Each row is a point on a tangle of strands that fork and nearly touch. The rows are in no order.
In the rows, 128 means zero.
Two points are linked if the straight distance between their rows is under 69.9. Some points are linked to none.
<652>: 103, 105, 135, 117, 96, 120, 107, 115, 158, 121, 126, 138, 123, 101, 171, 137, 118, 159, 143, 131, 141
<984>: 113, 120, 140, 138, 108, 137, 111, 108, 154, 87, 108, 122, 140, 86, 148, 115, 128, 120, 123, 118, 128
<489>: 132, 108, 119, 133, 121, 116, 107, 134, 163, 129, 152, 145, 125, 134, 157, 149, 113, 152, 114, 149, 142
<918>: 101, 141, 139, 101, 156, 133, 141, 163, 145, 148, 116, 89, 116, 159, 102, 136, 132, 126, 150, 104, 143
<888>: 159, 134, 111, 122, 160, 141, 128, 131, 105, 184, 140, 75, 98, 147, 128, 127, 121, 133, 144, 135, 117
<585>: 119, 95, 107, 109, 111, 100, 135, 129, 132, 149, 151, 134, 118, 150, 113, 136, 115, 166, 143, 126, 119
<865>: 122, 131, 149, 132, 73, 144, 123, 120, 154, 105, 108, 161, 141, 129, 142, 134, 112, 145, 93, 136, 136
<983>: 111, 133, 147, 117, 117, 105, 103, 118, 125, 119, 120, 157, 149, 103, 165, 135, 163, 164, 155, 148, 143
<295>: 110, 135, 136, 157, 145, 134, 117, 147, 141, 109, 153, 170, 139, 128, 154, 158, 132, 137, 81, 170, 146
<269>: 104, 143, 145, 123, 98, 120, 132, 138, 110, 92, 99, 173, 146, 138, 122, 127, 148, 138, 127, 123, 128
<322>: 133, 142, 117, 111, 177, 140, 115, 122, 120, 178, 132, 68, 113, 160, 113, 118, 127, 139, 155, 115, 138
<741>: 138, 125, 127, 96, 130, 117, 158, 162, 112, 160, 124, 63, 90, 158, 108, 145, 137, 131, 131, 124, 130
<875>: 156, 119, 131, 130, 150, 111, 146, 141, 105, 98, 129, 95, 113, 135, 119, 101, 131, 95, 130, 117, 113
<48>: 152, 153, 135, 107, 153, 107, 129, 145, 90, 148, 117, 46, 103, 159, 113, 114, 103, 130, 154, 124, 129
<647>: 85, 105, 119, 135, 141, 105, 172, 158, 112, 146, 133, 134, 101, 142, 115, 151, 152, 144, 134, 133, 117
<309>: 132, 149, 131, 119, 159, 119, 136, 114, 125, 173, 129, 118, 123, 150, 83, 120, 111, 112, 157, 106, 141
<843>: 87, 147, 158, 146, 120, 136, 139, 145, 109, 102, 113, 184, 148, 124, 143, 130, 154, 142, 117, 153, 128
<89>: 124, 124, 103, 123, 140, 146, 102, 91, 124, 151, 136, 127, 141, 131, 109, 100, 114, 131, 161, 104, 126
<184>: 100, 145, 116, 130, 161, 123, 118, 127, 112, 155, 133, 140, 133, 142, 108, 146, 161, 122, 153, 112, 129
<650>: 126, 138, 130, 137, 104, 132, 120, 113, 112, 127, 110, 163, 137, 117, 141, 160, 161, 122, 127, 132, 125
<928>: 136, 119, 114, 143, 137, 135, 98, 108, 140, 135, 136, 125, 126, 108, 159, 152, 148, 120, 130, 131, 140
<132>: 151, 139, 136, 157, 113, 139, 125, 113, 170, 133, 133, 130, 132, 100, 150, 142, 108, 120, 68, 151, 139
<765>: 134, 162, 153, 106, 157, 126, 140, 159, 125, 148, 106, 71, 110, 154, 105, 120, 112, 112, 156, 114, 137
<333>: 191, 128, 130, 144, 99, 118, 135, 112, 136, 108, 116, 112, 126, 111, 131, 130, 120, 107, 94, 137, 140
<645>: 128, 135, 122, 116, 91, 175, 104, 116, 156, 131, 117, 148, 142, 129, 145, 144, 118, 136, 110, 127, 137
<183>: 139, 153, 120, 112, 148, 159, 98, 157, 154, 135, 145, 125, 143, 154, 128, 120, 111, 134, 109, 140, 131
<982>: 92, 87, 117, 101, 101, 144, 150, 132, 134, 143, 129, 118, 108, 122, 137, 137, 122, 146, 152, 113, 110
<222>: 158, 136, 113, 120, 139, 151, 127, 108, 87, 145, 114, 95, 119, 131, 103, 118, 132, 105, 155, 94, 143
<697>: 117, 123, 110, 128, 145, 141, 93, 114, 149, 133, 152, 142, 151, 132, 121, 106, 111, 139, 137, 130, 120
<360>: 154, 99, 115, 120, 122, 147, 137, 129, 143, 154, 144, 103, 99, 121, 153, 131, 107, 126, 131, 135, 112
<638>: 138, 102, 129, 149, 124, 112, 116, 74, 127, 106, 128, 111, 133, 82, 135, 100, 118, 110, 142, 118, 128
<630>: 77, 132, 130, 129, 149, 137, 123, 143, 112, 129, 125, 153, 139, 117, 149, 145, 174, 142, 155, 135, 118
<109>: 105, 125, 137, 117, 105, 149, 159, 146, 117, 123, 104, 150, 109, 133, 132, 146, 140, 118, 126, 111, 117
<599>: 140, 120, 123, 110, 92, 146, 156, 129, 127, 139, 119, 142, 111, 133, 119, 130, 107, 114, 126, 114, 115
<447>: 148, 146, 120, 142, 169, 120, 117, 121, 128, 141, 150, 135, 142, 144, 94, 92, 108, 112, 121, 131, 119
<533>: 162, 131, 119, 94, 109, 143, 141, 156, 117, 139, 120, 87, 101, 154, 132, 147, 129, 128, 130, 120, 128
<58>: 135, 134, 129, 144, 138, 126, 136, 126, 142, 111, 132, 141, 149, 124, 94, 80, 104, 112, 109, 127, 106
<559>: 113, 109, 143, 165, 126, 111, 142, 121, 153, 100, 129, 152, 132, 84, 145, 108, 112, 120, 107, 147, 115
<868>: 121, 166, 126, 113, 132, 150, 127, 131, 135, 169, 139, 166, 142, 150, 93, 139, 106, 123, 113, 128, 136
<925>: 150, 131, 110, 122, 115, 171, 124, 109, 108, 130, 105, 115, 126, 114, 125, 138, 144, 102, 142, 100, 136
<639>: 89, 120, 130, 130, 128, 113, 118, 149, 127, 113, 132, 155, 139, 130, 158, 143, 156, 167, 145, 148, 135
<95>: 182, 168, 129, 135, 141, 132, 118, 149, 105, 119, 110, 91, 126, 137, 119, 103, 117, 109, 117, 140, 117
<1009>: 139, 141, 120, 125, 112, 187, 128, 122, 141, 156, 121, 145, 131, 119, 134, 139, 115, 110, 105, 132, 119
<61>: 108, 122, 122, 134, 159, 106, 165, 186, 125, 128, 136, 120, 106, 163, 113, 142, 145, 136, 122, 132, 131
<560>: 142, 123, 132, 160, 130, 80, 115, 118, 135, 86, 130, 142, 139, 111, 136, 127, 142, 121, 111, 139, 138
<230>: 130, 114, 129, 150, 143, 124, 131, 143, 157, 103, 145, 141, 135, 120, 133, 99, 105, 127, 105, 144, 115
<29>: 194, 124, 127, 147, 127, 120, 127, 112, 129, 119, 131, 96, 122, 111, 132, 99, 100, 111, 111, 146, 123
<828>: 108, 101, 134, 128, 108, 94, 139, 145, 120, 93, 125, 142, 120, 128, 155, 145, 147, 152, 139, 136, 136
<1000>: 141, 111, 113, 119, 145, 157, 146, 135, 119, 168, 136, 80, 90, 129, 143, 138, 135, 119, 138, 126, 106
<915>: 163, 163, 123, 132, 164, 131, 123, 123, 111, 162, 129, 109, 123, 146, 97, 103, 111, 109, 138, 124, 130
<814>: 103, 146, 116, 133, 154, 151, 107, 134, 124, 138, 137, 153, 145, 131, 131, 151, 157, 120, 126, 131, 125
<912>: 115, 81, 121, 120, 132, 106, 136, 132, 121, 103, 144, 99, 115, 130, 136, 124, 134, 136, 147, 116, 121
<870>: 138, 112, 120, 120, 92, 88, 132, 104, 107, 122, 131, 156, 134, 127, 109, 122, 119, 135, 147, 121, 120
<863>: 148, 114, 121, 116, 160, 125, 116, 139, 130, 119, 142, 78, 116, 151, 136, 93, 112, 135, 141, 124, 117
<847>: 122, 137, 123, 142, 158, 109, 138, 161, 122, 118, 140, 152, 127, 153, 117, 137, 144, 119, 116, 132, 126
<375>: 140, 125, 120, 138, 132, 89, 120, 139, 116, 93, 130, 149, 138, 149, 117, 136, 151, 127, 126, 127, 132
<135>: 129, 123, 132, 120, 100, 90, 118, 102, 107, 129, 127, 166, 145, 112, 135, 132, 146, 152, 158, 141, 125
<162>: 171, 110, 124, 138, 133, 134, 138, 105, 105, 114, 125, 97, 116, 109, 129, 107, 125, 90, 132, 120, 122
<946>: 133, 92, 130, 114, 135, 99, 161, 133, 93, 114, 144, 87, 108, 138, 113, 115, 128, 109, 143, 107, 115
<731>: 184, 151, 134, 153, 138, 141, 113, 138, 137, 109, 118, 88, 135, 115, 142, 108, 119, 111, 95, 154, 120
<914>: 101, 155, 131, 109, 116, 143, 138, 139, 119, 130, 98, 146, 131, 143, 105, 145, 145, 113, 142, 94, 135
<202>: 79, 151, 136, 108, 126, 144, 139, 155, 134, 146, 119, 164, 130, 155, 112, 149, 129, 139, 133, 112, 140
<85>: 123, 120, 121, 125, 134, 99, 140, 114, 107, 133, 134, 138, 126, 136, 92, 110, 122, 118, 154, 107, 116
<299>: 141, 128, 124, 115, 164, 123, 137, 113, 85, 140, 126, 68, 112, 151, 106, 116, 144, 110, 158, 95, 138
<966>: 88, 80, 118, 119, 120, 96, 137, 145, 124, 115, 139, 111, 117, 128, 142, 139, 149, 171, 150, 137, 125
<372>: 118, 84, 127, 111, 89, 127, 135, 111, 143, 128, 132, 120, 107, 97, 161, 141, 111, 136, 144, 120, 124
<23>: 159, 139, 107, 137, 123, 140, 99, 103, 127, 128, 127, 138, 152, 131, 110, 125, 133, 123, 124, 123, 139
<910>: 123, 126, 131, 124, 107, 159, 122, 119, 150, 96, 109, 126, 148, 112, 121, 96, 112, 118, 123, 111, 117
<181>: 147, 125, 124, 112, 96, 146, 129, 131, 117, 100, 104, 117, 121, 131, 137, 149, 149, 107, 128, 104, 137
<573>: 119, 132, 146, 152, 102, 128, 122, 107, 157, 138, 132, 163, 121, 95, 163, 155, 117, 133, 85, 151, 140
<445>: 147, 103, 111, 134, 136, 139, 117, 86, 117, 132, 137, 107, 124, 113, 132, 110, 122, 115, 152, 113, 125
<271>: 157, 109, 124, 102, 106, 151, 134, 137, 123, 113, 121, 83, 107, 126, 153, 139, 128, 113, 132, 112, 132
<948>: 101, 117, 127, 135, 128, 135, 100, 121, 154, 109, 130, 145, 148, 106, 149, 119, 127, 141, 135, 132, 126
<198>: 125, 126, 116, 138, 132, 128, 116, 130, 136, 143, 159, 176, 136, 138, 136, 158, 123, 140, 104, 158, 130
<253>: 147, 149, 125, 101, 111, 141, 130, 130, 123, 123, 108, 117, 130, 146, 92, 113, 111, 113, 139, 94, 141
<899>: 126, 137, 122, 114, 159, 135, 124, 160, 140, 135, 135, 110, 122, 157, 118, 115, 122, 129, 135, 119, 124
<475>: 117, 138, 154, 154, 96, 116, 139, 104, 128, 117, 116, 179, 159, 98, 129, 124, 129, 138, 102, 155, 116
<430>: 110, 121, 160, 149, 113, 96, 152, 124, 116, 120, 118, 169, 118, 85, 169, 139, 146, 140, 131, 159, 128
<943>: 123, 155, 159, 160, 89, 114, 124, 93, 151, 122, 116, 159, 152, 95, 143, 149, 130, 143, 79, 147, 143
<154>: 114, 140, 167, 151, 110, 87, 133, 112, 132, 117, 123, 176, 148, 83, 153, 121, 137, 155, 113, 169, 139
<354>: 86, 157, 138, 139, 145, 146, 117, 126, 114, 125, 133, 180, 164, 112, 125, 136, 149, 128, 117, 150, 118
<79>: 141, 114, 131, 159, 120, 131, 132, 91, 149, 122, 129, 129, 136, 82, 128, 101, 107, 108, 112, 134, 111
<704>: 132, 180, 128, 115, 152, 160, 107, 147, 138, 139, 136, 143, 156, 154, 99, 133, 120, 119, 96, 133, 142
<732>: 129, 88, 125, 120, 113, 128, 137, 143, 160, 119, 140, 116, 103, 126, 160, 136, 109, 143, 124, 132, 128
<811>: 129, 140, 116, 112, 123, 161, 138, 130, 139, 172, 132, 142, 121, 138, 113, 129, 104, 121, 130, 119, 119
<885>: 150, 113, 119, 96, 140, 112, 131, 124, 92, 138, 138, 50, 111, 162, 109, 116, 125, 135, 149, 109, 138
<215>: 72, 133, 126, 120, 161, 125, 139, 156, 128, 142, 119, 119, 120, 147, 106, 145, 160, 132, 149, 107, 132
<484>: 108, 109, 116, 115, 148, 89, 134, 128, 127, 137, 149, 118, 123, 157, 91, 109, 118, 151, 154, 111, 124
<340>: 69, 142, 139, 122, 123, 128, 145, 153, 123, 134, 127, 184, 139, 140, 120, 123, 121, 160, 141, 137, 128
<866>: 161, 156, 140, 149, 117, 157, 118, 132, 159, 111, 122, 124, 152, 126, 143, 145, 128, 123, 63, 153, 141
<201>: 137, 117, 137, 156, 116, 78, 118, 83, 126, 107, 127, 136, 132, 75, 137, 119, 132, 120, 131, 135, 131
<603>: 128, 147, 136, 150, 138, 150, 117, 139, 143, 103, 130, 151, 156, 131, 132, 144, 144, 117, 78, 146, 132

Follow the links from the first point to the second, and from the first to the third. Name the last point that the two ways share.
<181>; <847>; <1000> => <445>
<1009>; <162>; <269> => <814>
<875>; <915>; <475> => <445>
<731>; <154>; <271> => <162>
<183>; <741>; <697> => <918>
<89>; <585>; <271> => <639>
<885>; <1009>; <484> => <918>
<198>; <704>; <85> => <639>

A fork is a point with three links, a tip a point with one. Leave the first point through the second and follow the links. Name the first fork or tip that comes.
<732>; <489> => <430>
<918>; <765> => <741>
<430>; <154> => <732>
<741>; <533> => <918>

A fork is a point with three links. Follow the links from the first point to the second and name the forks in between, in order.
<154>; <215> => <732> <372> <948> <445> <162> <639> <814>
<983>; <560> => <639> <162> <445> <638>
<741>; <560> => <918> <814> <639> <162> <445> <638>
<89>; <573> => <948> <372> <732>
